Points, in no order, along strands that fork and pass close to each other.
In the rows, zero is written as 128.
Two points are linked if the straight distance between their rows is under 134. Some points are linked to none.
q372: [179 164 128  92 150 150  87 135  92  65  84 102 122 148  66 147 150 120
 114 151  72 165 166  63 120 116 174 126  88 145 134 173 107 151  89 110]
q681: [156 159 153 104 108  89 125 166 102  85 115 158 132 110  56 166 147 107
  83  94 103 177 114  82 116 151  99 127  73 110 118 133  56 120 103 105]
q318: [166 120 102  93 114 207  91  82 138 134 166 183 124 122 136  83 136 135
 134 138 155 162 124 130 107  91 130 139 139 102 119 161 125 111 182 100]
q249: [160 102 154 134 113 116 126 170 120  68 143 171 129 127  50 125 138 131
  87 143 123 195 142 107 129 136 126 140 114 138  99 127 101 161 121 109]
q298: [147  86 120  74  78 121 144  73 157 148 201 105 136 157 178 165 113  80
 125 131 164  83 198 124 130 115 141 113 106  77 149  93 123 122 176 117]
q207: [130 127 103 107 101 162  98 114 184 202 210 149 103 170 139 102 153 104
 130 148 184  78 161 139 106 119 177  86 147  69 172 118 108  94 184 125]
q953: [149  87 112 106  86 165 147  72 123  97 166 150 161 137 148 100  88 118
 109 122 193 169 109 115 114 137  87 158 128  88 127 123 136 125 175 101]
q272: [119  95  93  87 163  98 163 121 168  89 126  84 164 112 150 154  99 116
 148  89  76 117 126 149  73 142 101  82 119 142  96 117  99 117 128 114]
q703: [133 131 130  99 170 130 118 130 180 153  99 167 104 118 174 129 125 100
 145  83  54 124 121 163 132 133 137 117 177 183  97 126  96 115 103  67]
q632: [153 142  92  98 193 136 120 140 146  99  89  67 127 148 133 139 109 117
 139 126  50 104 138 109  89 117 182 107 132 184 115 158 127 145  99 112]
q149: [ 89 124 109 176 164  98 173 167 138 155 135 144 148 133 138  86 102 134
 101 105 144  95  95 184 147 163 116 156 175 131 116 102 147 129 142 153]
q60: [145 159 140 151 118 179  56 112  68 214 118 139 129 157 125  79 141 157
 142 158 149 119 102 100 148 100 130 118 132 135 138 170 158 106 120 128]
q925: [138  96 142 139 184 151  90 161 108 134 129 174 112 146 109 105 156 180
 148 155  65 118 147 161 158  58 160  88 129 129 129 223 169 122 101 119]
q98: [136 185  93 149  86 142 149  73 130 132 122  87 133 121 170 160 115 117
 109 105 187 125 105  95 192 162 141 149 117  78 145  73 102 146 128 102]
q220: [182 177  81 127 131 175  77 145 132 107 127 159 136  84  74  60 175 132
 121 127 153 164 153 105  88 120 177 142 108 119 145 152  95 145 136 123]
q444: [134  88 160 159 107 122 175 108 157  53 156  80 119 115 110 171 109 108
 106 116 153 179 125  97 116 134 107 118 103 121 118  80 134 164 142 114]
q541: [112 150 145 135 154 228 113 125  92 122 168 145 112 144 142  97 105 170
 106 168 167 128 102 121 147 119 141 115 158 122  96 194 183 101 199 151]
q918: [107 142 116 125 131  93 173  74 174  87 106  93 145  98 149 148  93 120
 155  88 123 128 107 164 146 125 101 134  99  85 122  95  94 123 141 146]
q869: [ 85 146 140 114 144  52 136 184 110  82  88 139 120  97  83 153 156 133
 122  95  90 134 107 135 100 141  99 149 103 151 128 160 105 134  89 173]
q213: [113  97 141 172 107 125 153 108 121  83 109  47 126 128 110 173 127 188
 134 132  80 151  98 102 122  68 113  82 101 154  94 159 134 131 108 142]
q323: [142 137 154 143 106 184 123 120  53 189 138 110 161 182 163 114 101 149
 103 171 152  86  99 100 129 154 102 121 158 143 114 137 158 130 146 100]
q191: [143 123 112  48 152 130 118 151 124 132 103 145 124 126 163 108 107  77
 147 140  98 106 147 134 101 175 118 135 133 165 136 119 129 140 116  91]
q644: [101 131 145 110 119 133 165 105  81 116  80  94 172 125 177 131  76 144
 149 138  93 103  92 157 124 162  62 126 126 167  93 137 132 130 116 131]
q979: [125 130 158 157 134 155 113 118  98 104  76 135 136 163 109 130 145 208
 125 182  58 141 139 146 180  72 143 135 144 169 100 203 132 134  80 109]
q72: [107 150 177 169 140 135 118 148 103 111  75 145 129 168 109 145 162 181
  98 134  61 139 118 150 191 110 132 137 154 168  96 174  95 140  69  98]
q110: [ 92 146 136 112 133 113 156 135 103 145  79  83 151 135 168 145  94 120
 138 125  94  91 104 142 135 180 108 128 139 170 117 105 141 130 109 143]
q442: [167 170  66  73 138 163  91 103 152 143  73 128 134 136 170  33  85 123
 125 103  99 101 140 131  89 130 157 119 157 137 151 161 116 151 141  93]
q255: [ 77 150 148 119 149  56 121 177 126 113  92 150 119 120 110 156 147  98
 131  85  66 116  94 154 113 160  89 116 113 169 113 139  91 119  81 155]
q524: [119 105 105 103 159  58 141 159 157 123 118 133 162 113 126 134 100  97
 137  69  75 101 110 150  75 163  75  75 101 135 114 125  75 119 123 126]
q467: [ 87 142 156 121 141  86 145 158 151  98 110 153 121  99 131 180 125  87
 120  87 105 135  75 151 132 179  92 133 127 143 117  89  78 127  98 110]
q765: [110  80 175 133 127 126 112 153 102 103 135 135  92 149 102 138 140 149
 114 176  92 167 133 111 157 112 148 133 151 165 114 141 162 138 102 113]
q53: [118 129 110  57 159 132 172 127 157  55 126 103 130 100 159 143  90  82
 136 141 104 149 160 136  88 192 138 155 149 176 106 113 129 166 130 103]
q81: [ 78 147 136 140 150 209 154 108 106 133 174 134 141 147 147  95  91 168
 110 153 184 100 100 148 145 127 121 155 173  99 112 161 182 106 216 192]
q960: [163 114 109 142 162 126  70 147  99 150 128 136 128 137  85  95 166 155
 155 146 107 134 148  90 103  86 152  82 107 135 142 186 148 113 105 153]
q482: [135 175 118  82 183 192  78 121 112 171 105 150  92 139 164  84 112 125
 152 169 129  80 117 146 126 107 171 129 153 142 161 167 185 116 148 142]
q419: [161 132 148 124  99 103 110 168 110 103 139 169 129 111  80 126 132  96
  95 107 163 183 124  75 130 169 110 146  93 121 128  97  86 154 117 102]
q496: [127 155  77  97 124  73 126 121 147 180 111  97 130 124 146 124 116  96
 167 112 134  61 157 115 130 152 137 109 117 101 165  94 100 123 125 136]
q146: [130 122 141 181 101 129 107 118 143 113 114 182  85 111  94 112 160 176
 124 123 157 189  99 139 160  72 126 167 142 123 106 145 126 132 116 127]
q708: [132 118 122 106 119 124 178  23 186 117 140  83 120 115 188 187 104 127
 162  95 124 121 150 150 165  64 131 147 122  72 108 105 113 103 163 134]
q83: [125 195 125 195  99 131 145  95 110 144 108  79 138 128 123 146 125 144
 105 108 204 148 101  80 165 155 134 157 128  93 139  82 124 145 118 142]
q79: [161 112  95 104 101 198 103 161 177 178 182 196 149 118 134 123 148 114
 122 140 148 127 176 188  73 121 172 100 128 125 152  94 105 124 189  93]
q746: [127 110 112  52 140 193 130  86 117 120 155 116 108 106 163 126 144 116
 188 197 151 139 181 136  81  86 160 158 140 120 134 155 182 131 185 163]
q795: [150 116 100  88 150 182 115 125 139  98 133 138 109  86 132 123 158 132
 168 196 140 156 181 154  69  94 168 160 134 146 122 140 149 150 155 142]
q800: [163  99 104 135 182 127  86 165 121 136 138 169 127 135  94 106 172 155
 158 146  73 120 167 137 103  64 160  84 122 136 127 194 137 123 102 123]
q92: [ 98  98 133 123 103  99 164 101 102 134 130  81 132 119 146 122 115  98
 150 137 154  94 143 136 148 131 117 141 111  94 168  94 163 113 129 191]
q49: [158 130  88 102 109 170 100 192 143 159 165 195 156 100 113 111 146 101
 132 155 145 118 181 172  64 157 162 118 112 138 165  90  98 137 164 113]
q618: [133  90 118 147 154  91 134 177 130  91 137 165 152 125  84 130 157 142
 112  82  78 150 126 148 114 108 115 107 114 133 104 171  86 133  96 113]
q843: [114 152 133  94 117  98 139 131 158 134 122 158 125 107 163 177 114  66
 138  91 133 121  97 138 149 187  96 111 118 114 142  57  69 123 100  80]
q35: [162 104 116  72  70 182 118  50 138 130 186 171 145 137 153  97 117 113
 133 129 195 166 142 121 108 115 104 140 125  82 134 126 123 134 195  90]
q162: [115 194  99 102  96  47 129 117 126 198 112  79 146 128 156 140  99 113
 161 105 143  55 145  97 158 178 135  96  99  86 175  80 103 102 111 141]
q967: [ 83 135 115 185 169  86 167 179 146 143 122 143 127 134 132 121 131 129
  98  75 107 110  91 176 140 168 128 145 176 162 112 112 116 145 111 130]
q527: [133 178  87  91 131 102 172  68 176  73 118  88 142  81 163 175 118 105
 143 115 131 135 118 126 153 139 133 125  84  64 135  67  79 164 141 117]
q96: [132 138  92  95 146 121 169 142 135  58 113 121 155  95 125 128 114 100
 114 111 141 152 130 124  95 183 129 174 129 135 113 108  99 165 128 127]
q21: [121  79 135 181 157  61 148 188 150 101 168 143 135 116  78 166 169 133
 113  72 110 143 128 139  98  93 121 100 110 127 125 152 110 145 102 127]
q448: [110 130 120  81 107 112 168  67 149 157 142 104 114 132 210 164  97 100
 132 109 129  97 146 141 173 153 139 152 160 114 128  70 115 123 151 110]
q458: [ 76 132 116  98 140 103 181  76 171 157  96 111 121 122 188 100  59 108
 134  95  96 122 147 185 138 154 109 155 156 148  69 108 139 135 146 131]
q203: [141 108 103  93  97 106 162 139 131  98 151 153 164  99 136 118 114  66
 125 127 191 117 168 152 107 192 112 169  99  95 154  63 114 158 149 129]
q317: [ 97 130 109  79 127 101 178  72 171 147 140 114 120 126 198 111  69 108
 124  91 112 105 160 173 160 157 141 160 168 123  91  83 122 129 170 122]
q314: [153 120 138 161 111  97 123 173 110 119 159 134 141 128  74 115 130 115
  84 117 177 159 121  67 113 177 120 127 114 119 143  98 134 147 135 128]
q270: [ 96  57 204 114 110 114 127 152 109 109 150 167  99 149 126 152 143 144
 111 174  88 167 127 139 155 122 101 134 158 176 103 137 160 119 110  92]
q845: [144 111 116 129 101 140 116 117  71 186 141  84 176 178 163 107  97 142
 102 146 158  89 105  90 122 169 105 109 131 123 149 116 147 116 144 109]
q80: [125 126 120 110 164 112 121 170 109 139  98 129 141 139 139 108 122 112
 126 121 102 100 113 132 120 169 126 135 137 162 139 130 126 131 104 120]
q493: [128 144 162 133 149 211  87 141  55 133 147 165 118 152 143  98 107 180
 112 194 140 108 107 126 161 117 128 108 136 133 103 207 197  97 172 153]
q451: [ 98  77 148 187 166  64 185 191 152  93 166 115 128 123 105 166 157 106
  98  80 121 130 115 150 109 140 111 118 134 140 133 116 133 146 113 148]
q634: [169 130 127 126 108 194  62 101 111 130 130 183 109 127 106  66 153 153
 136 140 121 171 116 113 141  79 140 124 123 121 120 170 125 108 138 107]
q223: [175 159 106 183 133 104 107 164 130 127 136 164 139 115  50 102 179 147
  99  64 121 169 145  77 126  97 157 116 114 107 134 161  85 124 109 120]
q48: [121 112 110 136 102 149 145  55 130 107 100  84 142 120 156 146 110 160
 157 128 140 147 114 131 122  83 108 144 120 113  98 143 139 118 134 147]
q661: [143  87 130 128  85  90 136  98 171 164 190 111 132 152 147 157 121  75
 133 126 167  73 198 138 128 110 133 113  88  73 177  92 125 112 155 129]
q153: [131 162 123 215 116  94 135 122 146 148 131 113 126 120  91 131 133 140
 101  89 206 162 114  91 146 129 127 150 118 103 153 101 130 126 114 156]
q723: [119 125 184 173 122 113 117 179  49 172 124 118 160 166 121 129 133 159
  94 152 105 104  98  97 155 169 108 116 131 178 121 133 144 118  79 112]
q851: [ 97  62 148 122 159 138 157 183 131  61 178 151 106  99 111 119 141 144
 131 186 125 142 149 157  93 118 136 139 143 150 111 142 185 136 150 159]
q247: [ 97  66 130 132 160 110 168 175 136  76 143 120 126 109 107 133 153 130
 140 153 107 133 150 160  80 113 123 137 141 149 121 138 154 134 126 170]
q342: [126 143 142 234 109  98 147 102 145 154 146  93 140 136 105 116 121 145
  94  96 210 141 113 129 153 106 113 145 119  80 153 123 158 132 145 181]
q32: [ 84  59 178 132 144 135 177 176 126  95 177 182  99 107 142 139 121 147
 119 165 131 143 114 178 136 121 105 153 184 133 114 143 193 118 156 141]
q226: [ 98  49 207 124  89 112 144 131 126 105 148 147 116 131 143 172 124 142
 125 144 101 169 108 139 150 114  66 106 138 166  95 129 148 108 113  87]
q934: [139 123 140 111 166 174 114 140  84 121 101 138 156 160 148  94  77 150
 116 181  85 107 110 125 135 130 135 144 150 180 129 176 173 121 107 107]
q615: [143 147  85  95  93 147 117  67 137 136 129 122 104  97 148 142 171  98
 192 159 182 136 185 135 114  89 158 161 110 100 148 103 133 147 141 156]
q547: [143 124 124 150 116 138 107 141 154 100 113 202 115  98  98 102 160 145
 114  94 116 179 116 143 144  97 120 167 138 128 110 137  78 125 103  96]
q398: [103 138 184 178 100  95 134 156  91 164 101 106 134 134 129 170 142 140
 116 124 131 118  83 111 164 151  91 118 118 155 127 100 129 115  75 131]
q303: [127 116 104  49 142 144 120 112 117 155 136 138 112 124 157 109 136  90
 200 180 140  91 169 161  96 122 146 151 129 127 148 131 176 125 155 163]
q258: [150 139 133 114 176 178  79 196  96  73 163 190 113 101  95  77 134 127
  88 183 144 113 151 118 126 172 165 104 119 129 127 159 158 126 152 130]
q768: [132 101 153 184  94 107 133 144  80 129 138  95 151 145  97 113 112 144
  92 128 163 153 102  68 133 161 107 115 113 134 134 110 164 139 128 145]
q517: [144 102 151 128 118 131 145 153 138  34 145 117 126 113  71 183 147 125
  92 142  96 198 157 100  99 134 142 128 107 161  81 107  96 175 125 102]
q922: [128 136 110 121 108 127 148  72 151 182 127  81 119 158 195 179 110 122
 139 105 123  84 122 133 170 125 141 126 154 104 122  75 118 111 137 111]
q346: [115 174 140 143  85  59 141 104 128 173 143  72 146 132 159 165 101 103
 130 112 158  58 135  92 203 153 120 101  77  67 199  65 124 107 117 144]
q732: [141 112 105  88 193 120 143 140 158  85 112  78 141 132 145 160 113 110
 135  99  32 112 139 122  68 132 147  85 123 177  96 144 103 133 118 100]
q792: [107 118 120 154  97 112 147  87  96 183 138  71 140 139 147 114 113 118
 141 131 158  68 136 122 159 121 133 143 120  89 166 112 160 108 144 204]
q99: [136 107  91 152 146 160 148 103 157  79 140 150 142 109 126 100 117 146
 111 118 163 172 117 151 106 116 129 179 158 114 102 131 118 127 152 129]
q294: [111 100 111 166 129 139 181  82 161 105 145 133 146 126 141 112 104 140
 111 112 174 152 111 164 136 108 109 190 160  92 112 121 147 127 159 165]
q84: [138 157 165 215  95 128 111 121  99 229 177 130 108 172 109 116 130 154
 114 133 192 139  96  93 164 116 138  97 150 119 136 118 176 123 153 146]
q365: [ 75 111 134  84 137  83 148 121 163 133  98 110  98 100 157 152 136  88
 188 122 101 116 144 183 111 146 111 129 127 150 112  91 135 124 101 162]
q944: [178 110 145  84 157 148  87 159 103  90 117 141 134 160  68 137 161 103
 125 171  57 159 191  98 125 125 169 100 102 158 120 156 119 151  97  81]
q598: [155 120 109 124 128 105 113 166 151 129 129 161 136 107  97 146 159  98
 141 109 133 129 145 133  81 131 124 124 108 138 139 101  84 138 117 113]
q339: [147 140 144 151 148 142  59 152  68 181 125 127 126 164 108 101 151 160
 131 170 110 120 127  89 151 101 157  89 116 144 146 178 175 113 100 130]
q375: [144 140 132 110 178 152  93 228 124 125 148 205  97  89 101  99 157 107
 125 170 138 107 156 144 105 166 162 127 140 141 148 119 141 134 140 134]
q538: [118 140 106 167 108 129 141  86 122 201 136  79 139 160 163 147 119 142
 132 117 154  71 123 124 158 121 142 134 145 103 139  92 134 112 144 148]
q668: [ 99 145 142 171 125 172 166 107  85 193 158 126 171 166 151 103 112 159
 118 147 182  60 103 154 140 121 109 150 169  99 119 141 160 121 179 176]
q411: [154 148 135 184 114  78 107 157 120 126 126 137 135 120  62 144 152 154
 104  75 136 177 112  69 134  99 115 116  97 118 121 148  99 127  95 133]
q380: [116  87 152 116 105 115 160 144 118  87 151 141 132 105 113 119 119  78
 118 148 193 140 141 143 121 177  93 168 111 102 162  80 153 143 137 158]
q857: [135 132  90 108 120 118 126 123  82 151 108  67 186 151 153 101  96 133
 122 119 146  80 110  81 115 182 117 113 117 121 163 125 136 130 123 132]
q808: [120 123 109  91  87 112 143  83 121 125 126 114 108 106 155 142 142  91
 179 142 161 113 162 141 143 115 123 162 101  90 153  99 139 136 128 176]
q210: [ 87  95 147 107 152 119 149 147 118  74 108  73 118 118 123 157 136 133
 139 148  64 133 125 132  95 122 129 118 126 180 116 149 154 133  98 148]
q750: [138 140 114  80 102 108 153  43 193 136 155 114 101 104 194 188 125  92
 168 111 139 107 180 153 159  77 153 139 102  69 129  88  94 121 158 117]
q540: [133 178 129 122 176 192 111 108 117 163  74 125 100 142 173 113 122 149
 155 166 110 111 115 143 137  86 176 172 171 177 122 163 173 136 120 135]
q829: [111 102 135 203 129 119 169  99 161 128 169 114 120 137 117 113 127 128
 109 113 196 138 130 152 141  90 125 159 127  66 145 117 165 127 172 188]
q726: [138 146 169 153 140 174 112 149  53 167 117 127 151 170 143 117 111 157
 108 180 114  99 107 113 155 139 129 142 157 168 116 144 155 122  99 103]
q873: [124 131 124 150 112 114 145 132  90  92 102  81 171 125 111 138 103 150
 106 109 130 143  89  70 118 150  99 128  94 126 115 131 118 131 110 135]
q652: [ 98 145 120 184 148 137 169 135 107 182 125 146 150 147 157  80 107 167
 120 130 152  79  99 195 138 135 113 159 187 123 104 129 155 130 154 169]
q801: [164 142  76 116 190 150  97 138 135 152 105  74 119 161 144 105 117 134
 128 130  91  78 138 105  91 120 191 106 155 165 148 146 144 136 113 109]
q523: [129 117 175 176  94  51 109 164 117 148 125 153 108 122  69 145 152 141
 131 106 145 162 111  99 137 115  91 106  94 136 139 141 135 130  85 140]
q826: [133 116 129 140 135 115 124 150 165 115 122 137 100 102  97 171 175 121
 142 125 136 160 147 132 103  93 136 130 112 134 114 113 103 130 101 126]
q173: [ 65 124 128  93 140  98 167  88 161 128  76  90 101 106 176 136 110 110
 177 120  86 117 141 189 124 131 114 142 150 163  91 116 148 131 125 160]
q95: [111 122 191 139 105  68 102 175  92 110 113 149 110 144  56 153 167 146
  94 133  99 159 121  98 165 143 106 118 110 145 130 147 114 135  79 135]
q673: [151 156 103 129 202 162  92 183 103  84 140 149 134 111  95  58 122 148
  97 165 139 108 129 111  99 166 170 121 123 128 147 178 157 126 141 156]
q114: [ 85  77 168 171 145  68 188 159 181 103 153 107  96 112 119 177 151  78
 127 106 140 117 147 187 125 131 108 126 124 122 158  79 145 133 114 173]
q813: [149 119 142 173  85  73 126 100 175 180 180  93 113 151 134 160 110  79
 138 110 172  81 181 104 150 116 114  92  79  56 189  89 132  96 136 132]
q187: [ 98 140 188 191  81  99 130 129  89 195 100  98 106 137 121 167 152 156
 140 140 167 124  98 108 170 110  97 123 125 139 136 100 159 128 100 151]
q66: [109 121 157 115 132  77 106 183  88  91  88 139 122 119  71 142 174 147
 125 135  93 141 134 117 129 126 107 140 105 154 136 172 123 133  76 152]
q422: [ 91  59 187 151 121 117 176 160 150  90 166 169 101 121 129 134 124 126
 104 142 164 163 111 159 133 135  83 163 163 133 121 107 172 133 145 132]
q838: [ 90 195 144 193 154  90 153 174 119 150  89 139 139 127 121 154 145 151
  96  75  93 102  77 163 147 152 125 138 152 175 101 129  87 148  81 137]
q760: [156 145 106 131 143 126 112 137  79  94  89  78 176 138  95 127 123 156
 115 111  95 134 105  69 112 137 126 126  97 143 122 175 103 127 100 128]
q25: [113 121 129 143 120  99 163  91 146 108 107  96 173 120 146 148  91 130
 142  95 123 112  85 148 138 133  63 109  97 100 128 112 103 107 131 136]
q705: [ 91  78 180 162 109 106 180 153 128  98 156 128 119 133 124 137 113  93
 100 129 174 141 107 143 146 177  73 165 131 124 155  80 163 130 132 147]
q209: [133 136 115  91 133 216 113  75 146 155 161 175 125 155 168  97 117 148
 127 119 160 140 115 136 126  95 129 148 175 105 116 167 138  96 206 114]
q972: [162 150  89 116 146 173  97 157 124  91 124 174 135  70  83  92 165 132
 147 168 144 163 172 150  65 112 174 159  96 131 129 142 114 152 143 151]
q216: [137 119  90 175 151 150 136 122 120  92 127 117 143 121 110  92 130 176
 114 132 131 156 112 125 106  98 142 159 140 129 106 167 135 127 133 152]
q586: [139 105 122 123  72 142 158  58 111  99 145 107 175 144 167 136  65 123
 107 113 188 154 106 115 161 153  71 139 104  74 130 104 131 127 163 104]
q902: [140 147 137 175 114 137  80 138 116 204 183 154  89 153 104 101 152 134
 111 134 186 142 107  80 150 132 146  97 150 110 149 111 159 115 146 127]
q997: [147 193 111 142 103 193  67 107  98 205 141 156 130 132 125  40 146 169
 115 135 178 118  88 106 134 120 131 102 140 109 155 179 136  81 159 121]
q759: [118 133 113 103 134  57 158 154 176 119 125 143 157 105 109 155 105  77
 142  70 111 105 121 155  86 175  88  84  82 105 126  84  60 133 136 132]
q280: [119 103 126 174 105 142 158  72 125 114 101  36 133 130 130 171 128 182
 153 134 118 144 112 114 118  55 127 110 116 128  99 136 149 123 129 163]
q698: [116  96 152 121 150 100 123 136 159 136 116 158 124 120 156 176 138 112
 151  94  54 132 105 161 135 124  98  89 150 166  93 129  86 100  88  76]
q178: [145 157  72 107 149 151  87 143 145 165 105 152 144 137 148  35 102 127
 125 116 126  88 114 140 102 159 146 125 159 123 153 142 127 126 138 112]
q776: [161 132 143 163 119 139  71 159 115 168 166 153  78 139  92 117 166 119
 126 148 147 163 128  76 146 132 167 102 142 145 131 100 145 140 125 112]
q956: [152 147 130 110 121 143  87 111  84  81  67  83 130 139  97 143 131 160
 129 152  71 169 131  63 135 104 145 122  83 148 115 183 117 141  85 116]
q196: [103 123 158 120  94 131 163  89  91 106  88  85 171 119 160 154  90 160
 155 132  99 129  71 134 138 130  51 101  94 131 115 124 121 118 113 128]
q988: [141 178  79 103 127 123 159 121 136  51 100 109 150  92 130 141 112 108
 100  85 142 164  98  99 122 183 123 172 115 109 123  97  73 165 129 103]
q613: [ 86  86 197 125 116 114 126 110 128 117 111 127 122 123 167 198 127 146
 137 133  72 147  77 157 149 110  75  89 126 164  91 136 113  92  86  94]
q464: [129 163 150 185  78  61 130 110 133 208 143  89 139 149 127 160 116 114
 134 102 180 104 143  81 171 137  94  91  88  74 191  94 149  84 112 138]
q199: [125 148 118  82 161 136 116 122 177 182  70 157  93 134 175  84  91 101
 146  91  61 105 131 171 124 131 131 120 171 178 108 134 134 131 110  81]
q108: [ 85  98 150 116 125  69 159 129 165 116 121  98  92  88 124 182 158  82
 176 132 129 108 154 176 120 111 121 126 109 125 150  80 131 128 110 186]
q440: [129  95 157  97 182 142 103 164  99 108 114 175 126 144 127 109 125 155
 141 181  69 105 132 161 146  98 138 121 138 159 131 199 174 122 100 122]
q805: [132 120  98  90 118  72 159 154 166 113 129 150 161  96 116 123 100  69
 130  95 143 102 153 173  92 191 100 137  98 115 142  68  75 149 143 128]
q622: [139 134 131 122 130 164  99 102  96  94  72 115 128 150 105 127 122 177
 129 167  77 155 128 105 144  79 140 142 120 164 103 188 130 132  85 110]
q788: [160 149 149 104 117 117 113 162 114  78  95 162 122 135  48 170 174 111
  83  89  52 175 135 106 149 142 128 111 100 114 112 147  49 127  91  86]
q124: [116 112 147 127 121 133 154 125 146  18 122 104 120 103 107 176 129 149
  95 140 100 197 128 102 118 119 129 156 127 155  81 136  94 147 113 102]
q165: [154 134 106 113 145 135 115 207 154 141 138 201 137  97  94 120 153  96
 135 125 120 122 164 163  89 154 155 132 135 157 150  99  87 138 131 110]
q882: [128 129  93 134 164 156 103 146 102 119 130 122 135 119 122  68 128 146
 130 156 152 121 112 116 100 136 149 147 135 126 145 161 163 128 144 168]
q593: [147 120 118 135  91 129 116 102 167 131 116 139  92  90 111 170 169 121
 183 141 167 173 161 143 101  68 137 141  94 111 131 103 119 140 122 150]
q998: [152 177  74  97 172 149 101 112 169 164  66  95 116 151 159  61  81 121
 124  99  79  78 145 125  94 120 186  97 152 163 143 152 132 161 124  96]
q76: [101 136 146 107 136 161 137 109 108 138  80 102 102 143 170 135 118 146
 162 179 117 123 117 155 126 116 141 172 167 170 115 150 185 129 114 143]
q775: [148 117 139  93 147 117 126 155 139  69 111 156 142 125  92 164 144 115
 106 113  44 148 140 135 108 129 119 120 105 151  95 158  66 128 100 102]
q694: [122 119 123  45 174 119 146 148 153 111 110 127 128 128 168 105  81  79
 128 122  71 124 159 149  91 193 124 134 151 194 113 123 132 152 130  79]
q933: [112  94 136  93 154 161 147 119 117  92 106  71 106 124 155 150 125 137
 160 190  94 139 141 121 105 104 147 148 154 173 125 151 185 126 121 143]
q368: [136 142 109  58 178 152  94 141 109 170 114 136 100 119 155  87 128 107
 183 186 139  79 147 148 106 131 154 132 147 138 159 141 187 131 135 149]
q56: [119 144  86 116 111 132  92 130 156 218 167 123 111 174 157  90 147 107
 131 128 169  61 153 117 117 144 186  96 174  86 194 109 116  90 151 130]
q310: [125 160  78 119 127 139  92 138 133 206 144 151 131 152 145  48 126 128
 119 121 168  71 119 132 118 163 149 112 168  95 177 129 132  92 155 145]
q567: [161 121 105  49  75 120 149  61 183 153 190 134 134 135 200 167 123  82
 152 123 142  93 212 153 125  96 166 143 120  86 132 102  96 126 191 100]
q111: [133 170 102 129 116 104 151  96 175 102 128  94 127 107 146 173 123  94
 118  90 164 126 124  99 165 163 133 130  94  62 157  55  91 149 127 106]
q572: [110 191 171 192 145 125 144 155 100 123  74 138 145 144 114 147 141 175
  86 118  75 113 103 159 159 133 122 151 157 178  81 153  81 144  71 111]
q893: [ 90 122 158 149 113 110 147 121 117  54  98  75 132 119  98 178 130 196
 109 127  60 153  91 114 130  91  99 100  99 156  91 171 101 132  99 129]
q589: [133 118 129 147  84 151 103  79 126 173 148 145  99 146 127 131 132 134
 151 132 177 170 114 107 143  79 118 141 130 107 124 122 147 125 152 124]
q14: [147  89 159 127 160 147  92 157 101 109 146 140  93 172  89 127 149 143
 119 188  70 164 162  96 161 117 168  94 141 159 114 154 153 137 111  96]
q591: [157 101 108 134 112 153 109 131 174 173 187 180 119 124 117 108 154 104
 138 131 175 122 160 144  98 108 144 103 136  91 144 116 118 117 169 116]
q416: [161 142 149 158 103 174  72 107 111 130 101 187  91 138  95  85 162 177
 129 137 110 189 122 120 190  70 151 143 144 130 106 167 121 123 109 108]
q529: [137 131  91 131  97 130 138  27 163 117 117  79 129 107 147 155 126 142
 169 104 160 137 138 123 148  56 123 138  83  66 124 122 119 122 144 155]
q41: [102 165 120 131 149 218 108 105 155 170 174 179 105 138 137  90 147 154
 115  97 178 112  95 146 155  87 137 112 165  84 105 181 146  81 213 144]
q275: [124 148 183 216  82 104 124 115  96 221 139  97 107 158 113 147 140 143
 133 134 188 128 112  96 165 110 108 103 133 119 149  99 178 121 123 162]
q494: [165 146 118 134 114 156  84 134 115 134 165 139  86 127 107 111 157 109
 117 145 177 185 133  61 135 156 172 135 136 134 134  80 134 162 136  97]
q693: [130 133 118  98 103 119 123 126 147 173 129 143 120 136 172 162 111  79
 132 101 142 103 109 112 160 181 112 108 144 116 150  65  83 115 104  59]
q221: [145 123  63  71 117 108 116 113 116 137 121  89 162 137 148  91 111 108
 149 122 146  90 146 105  85 168 125 114 110 106 166 120 125 133 133 127]
q415: [124 172 121 151 121 195  92 118 114 203 174 161 124 150 125  63 131 172
 102 127 191 107  86 125 142 118 132  96 141  87 133 169 148  85 192 146]
q239: [182 170  89 166 117 154  89 164 160 118 129 185 140  86  60  74 193 133
 116  86 107 142 154 118  95  96 183 135 135 123 150 149  71 129 122 114]
q986: [ 94 128 173 131 103 122 126 116 125  44  97 100 125 115 110 177 123 168
 103 133  82 177  88 109 150 122 107 137 108 153  90 144  94 139  99 110]

Follow the links from the first point to the second, and from the first to the third. Name the last point that the two ways share.
q226 / q517 / q572 | q956
q162 / q275 / q60 | q726
q776 / q415 / q221 | q726
q838 / q893 / q21 | q419
q56 / q448 / q829 | q165
q124 / q618 / q14 | q419
q808 / q258 / q79 | q165
q967 / q14 / q893 | q956

A fork is a point with three links, a tip a point with one. Leave the first point through the second and follow the links. Name the first fork or tip that comes.
q14 / q765 | q199
q732 / q632 | q165
q199 / q703 | q956
q567 / q298 | q726
q482 / q368 | q693
q25 / q196 | q988
q346 / q464 | q419
q800 / q960 | q318
q726 / q723 | q494
